Each scene shows the same named points in several views. A view is turned or mirrored, and shifted as a whole, has a little noise and may leave points out.
In the rows, 128 means zero.

Scene 1
View 1
q_341: [169 130 157 153 161 152  88 148 108 130 128 124 187 163 123 114  93 112
 105 132 146  93 104 164  54  77  39 150 107  88 177  92 198  89 186 187
 139 149  91 193 112  97 127 174 117  33 106 170  54 134 182  62]
q_671: [137 100 154  79 122  90  93 123 159 159 143  86  99 179 104 141  63  90
 112 144 164  76 144 115  63 163 101 176 145 163 128 127 109 134 142  93
 204 157 109 137  88 117 112 162  97  87 126 153 152 166 148  78]
q_612: [171 144 144 159 147 142 106 148 110 104 105 143  79 144 121 124  93 104
 151 134 169  76 143 153  90 120  61 149 108 138 169 108 155  76 180 136
 159 138 140 165  96 125 118 159 118  41 105 176  83 165 161  64]
q_307: [134 131 120 152 171 130 151 161 146 138  63 138  28 124 126 166 112 118
 123  86 197  98 122 165 109 154 111 120 135 106 143 116 153  92 131 135
 196 147 130 120 105 163 117 169 169 135  86 163  89 142 145  99]
q_778: [108 125 141 109 189 141 131 140 157 172  85 116  47 108 111 143 116 111
 107  86 163 106 103 165 148 172 117 144 141 108 117 140 135 117 105 133
 212 118 123  95 114 154  80 136 150 139  98 131 108 139 132 117]
q_990: [139 140 141 137 162 138 121 145 145 135  89 131  50 126 122 139  97 108
 141 104 181  99 131 158 128 155  93 144 131 133 146 122 140  96 143 127
 198 123 137 124 101 146  98 153 135  95 102 162 107 160 149  87]
q_89: [141 118 142  94 121 101  97 129 172 151 131  96  74 168 109 134  61  93
 130 134 186  76 155 115  83 169 104 173 146 175 141 128 116 128 142  82
 213 139 116 128  85 131  95 162 115  74 121 169 162 175 151  80]
q_393: [148 133 153  80 130 150  65 123 171 174 166  64 196 173 110  95  58 108
  71 140 151  99 114 119  81 121  59 191 150 129 155 118 169 132 160 143
 187 123  68 174 105  94  88 182 110  47 131 156 123 137 182  85]
q_122: [108 107 178 120 240 131 118 130  97 173  97 117 132 120 109 141 128 106
  92 101  99 116  79 191 107 131  75 143 104  75 120 138 152 123 126 179
 168 144 113 126 116 120 103 118 120 116 109 118  65 130 131 101]
q_625: [129  91 194 136 223 119 121 134  74 157 119 133 170 155 105 141 126  99
  99 126  93 104  89 190  41  99  58 140  86  74 137 121 166 117 157 193
 135 183 115 156 111  99 138 133  97  89  98 133  48 131 142  76]
q_942: [145 145 159 140 180 172  94 144 119 148 107 115 142 128 124 101 103 118
  98 109 141 117  91 175 120 106  47 159 123  88 156 116 189  96 153 187
 167 108 101 156 116 119  93 151 143  53 114 149  58 129 169  95]
q_156: [150 142 135 156 162 155 124 151 136 127  89 137  84 133 126 138 103 113
 127 107 176  98 124 160 104 126  80 142 124 112 162 107 170  84 158 154
 175 139 118 148 109 136 116 172 144  73 101 170  80 144 160  82]
q_235: [110 106 153 106 192 118 131 137 137 169 105 111  77 137 113 152 109 106
 101  94 150 103 102 164 107 157 105 151 130 110 116 141 132 125 119 136
 190 153 114 112 104 142 101 143 134 135 100 131 109 137 138 105]
q_756: [150 116 151 145 152  92 118 146 105 105 106 153   2 136 103 144  93  84
 193 147 163  66 172 153  94 176  99 143 105 184 144 125  97 101 161  89
 181 152 174 123  83 140 115 126  88  60 107 170 127 201 119  70]
q_46: [145 146 145 151 175 160 115 147 124 136  96 136  95 133 123 126 112 114
 118 110 155  99 107 167 114 111  65 139 122 104 158 113 180  85 158 170
 170 125 115 153 110 127 111 161 144  68 102 163  64 149 160  81]
q_107: [131 136 149 102 157 140  97 136 158 164 115  97  93 135 113 118  90 104
 101 110 166  97 114 149 132 153  85 167 144 133 135 133 148 120 137 135
 198 110 112 130  99 129  78 150 138  82 118 147 120 151 156 100]
View 2
q_756: [122 181  91 171 119 179 105 104  87 147 170  96 155 132 120 152 118  77
 158 103 130 129 181 116 116 151 172  89 141  97  75  56 150 121 101  99
  98 147  53 158 149 179 127 117 115 143  71 175 110  56 183 159]
q_942: [150 118 130 132 110  88 112 162  61 120 163 132 120 113 115 128 142  91
 119  93 107 109 142 133 123  83 105 187 163  78 182 117 104 125 116 154
 135 158  88 156 109 115 146 156 152 152 162  85  86  95  56 108]
q_89: [122 176 129 182  95 149 115  95 109 137 126  90 181  95  55 143 114 119
 180 135 131 139 189  79 127  85 126 142 139  94 100 126  97 141  89 111
  88 161  80 147 129 120 123  94 101 129  98 180 126  45 161 196]
q_307: [ 98 154  94 153 108 114 117 139  61 188 182 125 152  94 158 146 143  60
 122 123 193 117  98 101  83 129 136 134 136  75 118 131 134 110  74 117
 123 115  66 156 124 125 132  92 130 116 147 101 133 104 132 151]
q_46: [130 135 124 135 110 124 106 145  57 161 171 128 119 117 145 133 142  66
 134 104 129 115 125 124 107 125 144 158 143  82 129 104 133 134 106 119
 128 134  62 156 127 143 147 136 147 131 133  95  91  80  98 114]
q_778: [112 154  70 169 121  91 128 138  76 144 154 104 175  93 133 150 109  94
 102 110 194 107 117 114  98 106  92 131 172  80 142 138 126  87  60 167
 112 137  89 150 105 123 134  83 132 136 155 134 147 140 130 174]
q_341: [145 115 181 100  85 120 100 138  54 126 153 139 101 114 110 115 160  96
 160 108  62 107 154 117 137  83 124 214 137  84 149 118 100 166 147 132
 120 159  81 156 124 114 154 168 146 146 139  67  49  43  32  92]
q_990: [129 157  93 165 108 112 110 135  80 158 165 119 154 114 118 144 134  70
 129 112 163 128 143 111 103 120 136 137 148  87 136 105 124 113  86 126
 131 138  73 157 128 140 126 118 130 137 131 132 124  94 132 152]
q_612: [144 149 132 142 103 141 105 134  61 157 169 127 132 128 116 137 154  79
 152 104 106 131 161 120 114 121 158 148 140  89 123  87 128 137 119 100
 130 150  58 164 137 153 133 150 134 147 110 120  81  45 108 117]
q_107: [135 157 105 167 106  99 126 136  86 129 144 109 169 106  85 141 122 103
 129 110 147 123 157 112 122  84 101 157 161  83 157 132  96 112  86 143
 120 156  95 156 111 109 126 119 131 142 144 145 131  92 111 163]
q_122: [108 122  96 122 132 103 120 144  49 102 144 107 132  97 160 126  91 108
 109 101 119  62 129 142 136 101  71 170 187  70 133 103 123 111  93 206
  70 156  92 144  99 112 180 110 141 144 166  92  87 123  91 133]
q_235: [ 96 148  97 153 115 112 122 131  68 138 149 105 160  85 132 141  97  97
 128 116 160  97 125 111 115 101  92 148 156  80 118 133 116 112  73 171
  82 141  88 147 110 114 149  85 128 126 152 132 123 106 124 173]
q_671: [125 171 138 182  90 146 108  95 103 134 113  88 181  92  50 140 113 128
 177 133 133 125 180  85 129  78 106 157 142  89  96 135  84 140  91 123
  83 162  93 147 127 109 125  91 105 129 105 178 124  45 146 186]
View 3
q_235: [170 168 143 108 125 128 124 112 104 132  94  97 132 108 132 176 116  79
  89 152 121 133 130 159 128 122  87 108  99 139 110 126 114 168 111 109
 149 137 125 149 148 110 128 130 145 142 156 168  93 154  72 146]
q_307: [181 128 130 139 116 153 108 103 133 155  67  92 150 117 161 197 115  83
  58 130 129 124 135 124 129 129 121  90  93 108 153 105 133 158 122 111
 153 118  79 169 146  66 153 106 148 113 153 150  89 159  95 138]
q_156: [169 109 132 121 134 126 125 106 166 153  76 123 141 144 131 185 112  68
  85 130 127 126 130 111  94 108 127  92 101 119 138 100 157 150 126 131
 149 148  93 159 165 108 134  94 147 134 160 144  82 123 130 111]
q_612: [198  78 105 120 149 116 140 138 179 134  78 133 118 143 129 183 124  63
 128 142 139 137 167 105  78  96 133  93  93 146 129 107 174 138 109 159
 163 149 108 164 178 100 125  76 150 133 158 147  76 118 154  85]
q_778: [172 188 139 139 113 134 109 105  82 147  80  87 125 116 128 163 113  78
  71 120 124 115 113 163 137 130  81 116  99 112 129 133 101 181 110 108
 145 125 114 142 156  94 158 105 158 131 169 169 107 143  60 141]
q_990: [185 142 106 141 124 143 122 124 131 149  69 105 123 126 128 175 122  70
  92 127 132 118 142 130 114 115 107 103  92 118 143 121 130 161 109 139
 159 127 106 156 159  83 149  84 162 125 171 153  98 127 108 120]
q_122: [160 147 210  85 144  88 109  70 105 107 105 124 128 134 122 161 116  64
 102 142 121 114 102 202  79 118  78 112 103 163  78 128 154 170 116  98
 137 170 119 136 174 140 131 133 138 141 149 191  80 138  62 120]
q_942: [141 130 172  92 135  88 134  84 149 141  91 139 143 170  77 162 113  61
 112 126 136 108 106 131  67  96 116 100 107 123 117 104 166 162 135 125
 131 183 108 139 181 152 120  90 154 146 175 152  77  90 116  92]
q_89: [197 171  50 132 115 149 163 186 132 151  96  97 112 114 103 179  97  72
 126 177 124 165 183  99 133 106 115 121  92 140 129 132  92 171  97 155
 171 131 167 161 135 101 111 104 159 168 184 139  96 133 128 134]
q_393: [131 178 111  76 114 101 169 152 143 159 125 136 129 156  34 167  80  63
 149 179 121 158 141  91  86  89 120 118 114 143 105 114 128 173 131 133
 138 201 173 131 141 191  60 118 157 220 200 124  76  91 138 111]
q_625: [164  89 213  63 165  82 123  86 153  97 120 147 137 137 126 188 111  64
 138 171 120 138 125 184  52  99 104  93 112 200  58 113 188 141 123 103
 156 189 119 147 177 146  97 142 117 152 133 177  59 151  89 104]
q_756: [247  91  65 150 145 142 136 179 142 110  67 109  97  90 163 181 134  63
 136 161 139 143 204 140 116 108 109 118  82 168 117 135 122 150  78 176
 194 107 129 174 174  43 148  71 158 116 153 172 102 152 136  99]
q_107: [167 176 116 117 117 123 140 131 110 147  88 106 116 134  91 163 110  71
 109 151 128 127 137 125 110 109 101 125 100 124 120 128 111 176 113 136
 137 146 138 146 151 127 124  98 161 163 185 153  96 111 106 119]
View 4
q_89: [150  87 145 130 134 170 162 150 120 163 185 199 132 146  60 116 146 119
 121 165 198 127 164 152 102 120 111 148 106 113 113  80 160  91 134 129
 155  96  94 115 144 144 130  74 169 111 109 135 113 124 102 127]
q_46: [ 71 126 114  98 155 180 145 104 133 102 128 111 129 127 123 182 151 152
 178 148 110 156 159 133  88 160  97 156 119 116 164 121 163  98 109 143
 174 110  53 158 125 138 109 103 139 129 117 124 138 107 135 150]
q_671: [154 100 150 125 164 164 162 149 114 156 193 202 122 161  71 107 162 131
 114 159 204 135 168 166 128 107 117 151 125 122 114  75 172  96 132 125
 151  86  93 129 155 124 141  81 158 106 110 123 122 130 129 104]
q_235: [138 149 142 132 161 184 148 101 109 138 156 169 131 118 115 152 151 150
 165 129 186 114 175 123 150 134 135 153 152 111 181 113 141 120 101 152
 181 120  56 141 132 133 148 101 110 121 125 126 137 116 145 137]
q_778: [137 138 133 155 120 190 136 107 100 164 152 175 148  89  98 158 137 134
 184 118 191 108 172  98 114 155 138 139 139  82 195 123 118 112  95 154
 198 139  48 112 113 149 142 101 115 139 126 145 116  97 116 177]
q_625: [ 74 168 127  73 222 172 168  84 143  77 137  94 109 156 156 176 171 177
 157 144 118 156 151 148 166 115 117 174 172 150 173 111 189 125 105 125
 153  94  48 210 152 110 130 109 110 112 122 101 197  99 204  93]
q_307: [108 124 130 146 140 206 124  99  91 119 126 150 122 109 118 167 141 140
 177 131 155 137 183 111  97 186 108 141 128  94 186 105 124 100 102 160
 210 126  58 113 102 141 141 104 121 143 119 140 106 117 123 185]
q_341: [ 52 155 123  41 221 143 188  89 156  69 119  97 112 133  98 174 186 156
 150 154  78 181 114 157 112 128  69 169 128 164 119 111 172  85 130 114
 161  78  63 182 152 117  83 106 184 130 146 126 180 117 161 118]
q_107: [115 138 130 107 148 166 164 111 133 148 147 155 141 107  90 154 151 137
 177 143 160 128 143 123  98 125 114 144 125 108 162 126 141 100 110 144
 171 118  57 137 140 137 111 103 154 131 130 140 132 105 122 149]
q_156: [ 82 135 119 103 156 175 149 109 123 100 124 127 129 113 107 170 153 138
 175 143 119 152 153 134  93 166  97 148 115 114 157 115 149  86 107 142
 186 112  59 139 119 135 111 103 148 140 122 135 133 119 127 157]
q_756: [ 93  52 111 138  95 214 105 151 140 147 182 128 142 173 116 128 123 141
 135 184 173 141 192 147  46 148 109 153  96  93 162 107 221 104 122 158
 145 117  77 146 133 163 134  65 120  94  58 120 105 101 104 110]
q_122: [107 189 133  92 184 170 169  80 136 127 157 123 133 120 139 177 164 166
 184 126 152 121 154 123 170 108 147 160 172 128 205 141 158 138  85 139
 164 121  33 193 139 125 136 122  97 118 134 114 185  86 185 113]
q_942: [ 86 178 121  63 182 140 194  88 150 114 124 114 134 102  96 182 165 137
 192 135 118 142 114 129 114 116 103 153 133 133 154 142 143 106 109 129
 167 112  40 168 143 138  86 114 163 136 156 135 172 102 140 145]
q_612: [ 63 108 105  89 149 180 152 129 145 107 137 100 129 144  98 161 146 142
 160 167 114 164 149 149  61 151  85 160  98 120 141 116 191  89 125 132
 152 104  62 154 126 145  99  87 158 115 104 123 133 115 119 136]
q_393: [129 159 149  62 206 102 218 127 133 134 170 177 124 131  43 134 185 119
 135 149 160 140 105 163 142  75 101 157 128 154  85 102 148  87 140 102
 146  67  85 151 169 117  84  97 216 118 163 142 160 127 135 116]
View 5
q_156: [ 90 110 132 135 148 126 137 119 149 123 104 161 158 109  97 113 148 136
 145 143 131 166 140 161  92 122 102 157 151 160 145 132  93 151 136 124
 180 176 142 133 119  98 133 164 106 119 148 141 173 145 175 166]
q_393: [ 51  82 118  79 145 139 179  84  88 136  64 122 185 139 174  87 126 120
 112 107 143 149 125 187 186 130 125 129 165 141 116  95  98  66 133 152
 178 172  65 109  80  55 145 161 106 137 122 127 102 134 161  95]
q_612: [ 81  85 137 130 105 107 166 143 148 136 116 172 149  82  72  96 137 106
 197 165  91 171 142 174  98  85 104 127 169 172 158 165  78 118 149 124
 181 188 153 107 116  65 107 118  83 141 156 151 156 164 146 200]
q_990: [108  95 127 149 165 123 176 137 144 121 126 184 139 115  81 127 170 131
 145 140 117 157 152 148 110 112 102 138 170 157 137 131  87 134 135 100
 173 166 159 148 126 103 117 181 115 108 161 157 158 130 147 173]
q_756: [123  72 127 140 124 103 208 173 157 140 145 215 118  91  70 133 170 111
 204 144  57 150 129 147  94  73 107 125 172 164 129 172  80  68 158  78
 163 159 194 132 139  83  91 122  99 136 168 142 144 156  85 202]
q_307: [121 111 132 165 179 128 145 134 165 118 122 187 134 117  75 147 176 145
 139 137 122 151 142 132  73 129  97 169 135 149 128 125 102 157 136  92
 163 158 181 161 140 130 138 194 129  93 162 142 188 136 155 177]
q_107: [ 99  89 126 137 170 131 191 118 126 114 115 167 153 143 111 118 157 126
 126 128 132 152 151 151 154 122 109 129 170 154 116 108  90 112 133 118
 177 166 119 144 104  96 120 196 123 112 148 160 129 121 148 139]
q_341: [ 40 104 140 101 109 129 111  96 109 120  62 102 203  92 121  76 103 104
 145 147 129 171 126 197 100 118  99 165 129 178 166 122 112 129 137 164
 192 218  80  88  89  54 156 121  85 148 143 123 148 166 197 136]
q_89: [102  77 121 104 164 129 222 123 123 152 113 185 126 135 149 134 165 135
 146 111 102 135 116 163 148 117 116 115 181 129  91 128  80  55 139 100
 150 130 153 144 121  87 116 161 116 125 136 121 129 130  99 148]
q_625: [ 95 101 136 142 133 120 114 126  97  66  94 107 213  86  93 121 111  75
 145 139  90 162 131 149  75 107 109 198  76 192 143 106 149  96 153 126
 190 248  90 103  88  82 164 140 124 167 176 159 104 159 153 114]
q_778: [139  94 121 178 206 137 178 141 141  85 132 189 145 144  85 147 185 126
 114 131 128 151 167 119 122 124 105 152 144 153 111  96  98 127 136  96
 173 170 142 170 133 132 122 225 145  99 168 179 143 109 142 148]
q_46: [ 80  98 132 148 138 121 131 126 149 113 102 153 163  91  82 109 138 122
 160 154 121 163 141 159  82 107  96 155 143 166 155 138  99 149 142 120
 179 191 135 127 119  89 133 157 105 115 158 145 170 156 175 170]
q_671: [102  77 116  97 163 128 214 124 108 139 109 174 137 129 157 145 161 125
 143  97  90 133 115 162 144 119 120 124 160 133  95 118  96  32 149 102
 151 138 139 131 110  83 137 155 123 136 141 118 102 131  87 118]
q_942: [ 73 101 129 142 145 129 137 105 116  90  86 131 192 118  92  84 133 108
 123 153 149 171 157 162 136 121 107 153 148 177 152 103 100 151 130 149
 200 212  82 118  91  80 133 177 109 126 151 164 142 136 208 142]
q_235: [133  94 117 160 188 133 170 133 125  86 129 161 148 125 100 153 167 117
 122 121 115 148 144 128 108 120 110 167 124 154 112 101 114 106 144  95
 168 182 136 158 127 119 139 197 144 114 162 159 128 126 132 133]
q_122: [119  98 126 176 171 125 139 140 110  47 119 137 195 112  82 130 140  83
 121 141 118 158 167 121 107 112 110 180  91 196 135  90 130 114 139 118
 191 237  87 132 101 111 143 193 138 132 187 189 106 122 160 119]

In a view up to two points have been moved. Name them for each view, in the order of its rows, or write none.
view 1 => q_46
view 2 => q_89
view 3 => none
view 4 => q_778, q_107
view 5 => q_612
